Each row is a point on a landscape with many valleys, with its height.
From any point a ball takes the steepest step (drop divided by distance) to one of its 2 nearest points. It stops when none of these is lower. Distance is the straight distance between rows; heights are no part of it.
j_714 (h 38.5): [  7  15 -14  -3   7  -7  10   1  -6  -6   6 -16   1  -4   3  14 -35  16
 -16  -9]
j_4 (h 46.6): [  7   4  -4  15 -11   0   0   5 -12  -5   6 -14  -1   2  14   6  10   6
  -6 -17]
j_93 (h 42.9): [ 16 -17   8  -3 -16   7 -16  32  -5  -7 -11 -14  -6   7  11  27   9  -7
  -7  12]
j_45 (h 58.7): [-27  18  -6  13   1  20  -6   6  12   2  26  15  -6   2  23 -18   6 -13
  31  29]
j_981 (h 54.7): [ 49 -34 -10   6  -7   3  22   9   0  19 -35 -34  13   4   8   3 -10   5
  12   2]
j_446 (h 52.7): [ 23  -5  -5 -12  13  -5  -9  31  -2  11  -9  -5  16   6 -19 -21  -7   0
 -17 -25]
j_666 (h 9.0): [-14   0   0   9  19  -4  16  -7   7  12   1  19 -19  20   1  -6  36 -10
   1 -16]
j_576 (h 30.5): [-12  22 -12  20  23   6   4 -22   8  -1  14   4  -5   3 -14  15 -14  18
 -13 -13]
j_264 (h 70.5): [  9  21  -5 -23 -16   4 -16   7  -9 -15  15 -16  -8 -12  19   0 -17 -10
 -13   8]
j_951 (h 24.0): [  3  11  -1   1 -25   6  -2  -3  -6 -16  22 -18  -7 -18  33  25  -8   6
  12  30]
j_501 (h 28.6): [-31   6  13 -23   4 -22   1 -26  -5   2   1  24   9 -12 -18 -23  14  -7
   2   6]
j_404 (h 14.8): [ -8  10  -2   7  27  -1  13 -10  -3  11  12  16 -25  12  -2   6  11  -3
 -12 -20]
j_66 (h 30.8): [ 13 -16 -14   7  17 -12 -10   3  11   7  -7 -34  36  -4 -28  28 -10  23
   3 -20]
j_154 (h 72.9): [ 35   4   1 -22 -12   7 -12  16  -2 -13 -11 -21  -6  -9  19 -13 -23 -14
  -6  11]
j_895 (h 42.0): [ 18   5 -11  -8   2  -1 -14  -4   2  -9  -2 -18   8  -7   0   2 -29   6
 -27 -13]
j_379 (h 67.2): [ -5  14 -21 -27 -15   1 -12  -3   2 -23  22 -10  -1   1  10   6   8 -10
  -7  -6]
j_609 (h 43.2): [  3  13   1   7 -25  12  -9  11 -16  -8   6  -5  -9   2  25   1   5   8
  -1   5]
j_998 (h 57.2): [ 32 -37 -12 -11 -13   6   4  16 -12  15 -19 -36  23   4  10  13 -10   7
  16   5]
j_402 (h 34.1): [ 14   0  17  -2   0  11 -13  19  -4  -5   4   6 -16 -19  25  13  -4  -4
 -10  20]
j_780 (h 48.6): [ -4 -21  -7   5 -12   4 -13  19   4  -3 -12  -8   0  23  11  32  25 -10
  11   6]
j_736 (h 17.4): [-12 -12 -17  13 -26   2  19 -28  17 -19   6 -13   4  16  32   1   8  -3
  19  28]
j_371 (h 47.1): [ 22 -16 -22 -14   3 -17  21   2  -1   5  -9 -27  23  -3 -13  15 -32  19
  -6  -9]
j_867 (h 63.8): [-21  15 -15 -12   3   0 -10   4   9 -23  30  12   0   1  19  -3   7 -10
  -5  10]
j_825 (h 57.9): [-10  -5  -8   0   6   2  10  13  -5  10 -18   4  -3  32 -12  14  10   1
   6 -16]
j_415 (h 22.0): [ 18  -7  26 -19   1  -9  -1  22 -11   4 -20   2  -3 -13 -11 -27  -8 -11
 -13  -8]
j_636 (h 34.6): [ -5   9 -11  15  16 -14  15 -14  -4  -7   4 -11   3   7 -10  16 -19  25
 -20 -16]
j_696 (h 19.7): [-14   6   8  17  14  -8   9 -11  18  -6  -1  30 -10  13  12 -44  15 -10
  15  14]
j_292 (h 12.4): [  5  -5 -20   3 -34  -2   7 -23   4 -30  14 -11   5   5  28  12  19   0
  15  21]
j_159 (h 22.7): [-19  10 -13  15  18   1  -6 -19  33  -2   9  26   0  10   4 -40   7  -9
   4  -3]
j_478 (h 21.5): [ -8  -9 -11   8  -4   8  -4  -4  -5  -1   9   8  -4   6  27   4  26 -20
  -6  10]
j_846 (h 55.5): [ -5  -1   0 -17   6  -7 -14  26  -8   6  -9  11  17   7 -21  -2  10  -1
  -7 -19]
j_749 (h 20.5): [-16  21  14   6  14  -1   7  -5 -16  10   9  27 -25   1  -3 -16   2  -3
   0  -6]
j_776 (h 51.0): [ 41  -8 -13  -6  12  13   4  30   9  12 -32  -8  24   6  -9 -22  -5 -11
  -1 -17]
j_828 (h 7.9): [-23   8 -26  16   4   3  27 -36  18   0   5  -7   0  22  -7   2 -14  -2
   4   2]
j_214 (h 16.4): [-15   4  -2  24   1   8   9 -12   5   4  16   7 -14   4  22   0  14 -14
   6   2]
j_651 (h 49.0): [-19  -5  35  -2  -6  -5   9   4  -4  -5   3  28 -16  -7   6  -8  20  -4
   8  34]
j_633 (h 21.8): [ -7  16  18 -17   9 -11   7   1 -18  11   5  22  -9 -11 -10 -18  -9  -3
  -6  -9]
j_77 (h 34.4): [  2  23   3  15  21   8  -7 -17  -4   3  10  -1  -9 -13  -4  -4 -24  20
 -16 -25]
j_798 (h 16.2): [-15   4   4  34  11   5   7  -9  21  -1  12  24 -20   6  20 -19  17 -22
  17  10]
j_411 (h 61.1): [-27  18  -6  -2   2   5   1   9   1  -2  32  18   6  -6  17 -20   3 -10
  10  15]
j_381 (h 13.2): [-21  -1 -25   6 -10  -3  13 -31  10 -12  10  -3  10  11  13   4  -3  -3
   6   6]
j_912 (h 36.6): [ 13 -10 -12   8  15  22 -22  -4   0  14 -28  -9   8   3 -39   7  -7  24
 -17 -22]
j_617 (h 37.7): [ 15   4   0  10  11  11 -18 -16  -8   9 -12  -1  -5 -11 -27  -7 -14  14
 -20 -31]
j_85 (h 18.6): [ -3   8  -5  21 -20  12   2 -12  -1 -23  22 -12  -6  -3  37  18  11   4
  16  33]
j_544 (h 29.4): [ 11  16  17   5  -2   5  -5  20  -5  -8   1   2 -16 -13  16  -8 -29  -6
  -3   2]
j_557 (h 31.6): [ -9 -13  23 -35 -21 -11  -6   1 -16   8   0  14  -3 -16  -1 -11  20 -20
   4  15]
j_397 (h 53.6): [-17 -10 -14  14  -3  -1  -1   1  12   2 -12  -7   0  28  -4  20  17 -16
   7  -5]
j_679 (h 31.5): [-28   7  16 -31 -15 -27   6 -17 -14   7   8  20   1 -23  -6 -15  14 -11
   9  21]
j_495 (h 34.7): [ -5  -7  -2  -2  17  10 -24   2   7  13 -21   6   0   5 -49   6   5  13
 -20 -14]
j_67 (h 55.6): [-23  11  19  21   5  15   3  18   2   7  19  29 -13 -12  16  -6   3  -4
  38  28]
j_224 (h 30.1): [-23   6   6 -15   1   5 -25 -10  -3   6 -14  19   4  -9 -45  -9   5   6
 -24  -6]
j_684 (h 25.7): [  0 -30  -9   5   1 -18  -1 -12   4   5  -1 -22  19   4 -26  36 -13  13
  -3 -23]
j_68 (h 13.7): [-11   2 -13   6  -1 -11  32 -48   9   4   7  -7   4  11 -23  19 -18  20
  -3  -4]
j_316 (h 26.4): [-26  27  -7  16  22  14   7 -17  18  -5  18  14  -3  12  -3  -5  -6   7
  -8   0]
j_291 (h 75.9): [ 47 -13 -17 -10  -8   9  -8  24  23  -5 -24 -35  20   4   0 -15  -3 -23
  22  -6]
j_80 (h 26.9): [ -5 -13  13  -8  -9   0  -9   7 -14   8   4   9  -6  -1   7   0  33 -24
  -3   4]
j_208 (h 34.5): [  6  12  11  22   9  13  15  -2 -17   5  10 -10  -8 -12  25   6 -19  14
  -1  -4]
j_351 (h 52.2): [-31   9  35   1   3  -6  13   6  -5   7  11  30 -11 -21   4  -7   2  -7
  26  28]
j_256 (h 42.4): [ -3  -5  20   8 -19  12 -21  11   3 -14   6  19 -16   4  21   3  26 -10
  -3  31]
j_654 (h 49.4): [ 35 -11 -25  -8   4   0   9  13   9   3 -22 -27  26   6 -15  -7 -26   0
  -2 -10]
j_392 (h 38.4): [ -1  26   8  16  25   8   9   9  -7   9  19   1 -19 -13  16   4 -20  11
  13 -11]
j_843 (h 25.8): [-29   6   0  -9   7  -9   2 -22  14   1   6  34  10   5 -13 -36  16 -13
   2   1]
j_150 (h 74.5): [ 44 -15  -5 -22 -15  16 -14  20  10  -2 -19 -25   7  -7  11  -8  -4 -19
  -1   6]
j_797 (h 18.5): [  1  -4  30 -21   9 -16  11  -3 -18  19 -17  17  -1 -14 -16 -17  -5   0
  -3 -14]
j_2 (h 64.9): [  4 -32  -9 -15 -24 -24   5  -8  -3  -4   6 -28  25  -1  -7  28   7   8
  22   0]
j_26 (h 25.9): [-21  -3   8  -2   8   2 -13 -20  16   1 -19  29   8   6 -42 -19  23   4
 -11 -10]
j_964 (h 52.3): [ 38 -15  -2   8  -2   8  12  11  -7  17 -19 -19  -6  -2  14  -7 -16   2
  -8  -6]
j_474 (h 60.4): [ 18 -28 -17 -16 -21  -3  -6  10 -12  -1  -8 -40  21  -6   5  28  -4   4
   9   5]
j_944 (h 49.7): [ 22   3   7  12   4   3   4  17 -17   6  -8  -7 -11   2   8   0  -1   6
  -9 -25]
j_949 (h 41.9): [  2  28  19   4  32  -4   0  22 -10  16  14  12 -14 -18   0 -16 -25   4
  17 -11]
j_548 (h 19.5): [-12 -19 -11   8  -2 -23  21 -29  14   0  -1 -11  18  12 -26  31  -7  14
   6  -9]
j_676 (h 45.7): [ -9  -2  24  -7 -22  -1 -13   0   5 -12   5  30 -12   2  11 -13  38  -6
   8  47]
j_112 (h 43.1): [  7  -5  -9  -9 -12 -13  19 -17   2 -11   2 -20  10  -1  -3  29 -28   9
  -4  -4]
j_769 (h 25.2): [ 17   6  24 -12 -14  -5 -17  20  -7  -8 -10   7  -9  -7   3 -12  -4 -12
  -9  -7]
j_739 (h 61.5): [-22   4  17 -12  16 -29  14   2  -7   0 -13  24  -5   4 -32  -5  21  -1
  -4 -13]
j_148 (h 33.7): [ 24 -18 -13   8  19   5 -14   2  17  10 -22 -30  23  -2 -45  19 -14  35
  -5 -21]
j_206 (h 38.1): [ 20  -7  22   1 -19  14 -20  25 -12 -14  -5   3 -21  -3  17   9  11   3
 -14  26]
j_423 (h 21.4): [-20  10  -9   6  12  10  -9 -20  14   3   2  19  -3   7 -19  -8  15   2
 -19 -11]
j_853 (h 58.3): [-18  -7  10 -27  -4 -23  -6  15 -14  -1 -11  16  12  -2 -30  -8  14   4
  -3 -11]
j_216 (h 30.0): [ 16   8  10  21 -10  15   6   1 -16  -1  14 -19  -8 -17  32  20 -21  17
  13  17]

Where does a ball stop that starts at each point below?
j_679 => j_798
j_895 => j_423
j_853 => j_423
j_112 => j_423
j_148 => j_828
j_45 => j_797
j_392 => j_292
j_780 => j_797

Write out the way that a ball takes from each point below.
j_291 => j_776 j_654 j_371 j_112 j_714 j_636 j_576 j_316 j_423
j_379 => j_867 j_411 j_45 j_67 j_351 j_651 j_676 j_256 j_206 j_402 j_544 j_769 j_415 j_797
j_397 => j_780 j_93 j_206 j_402 j_544 j_769 j_415 j_797
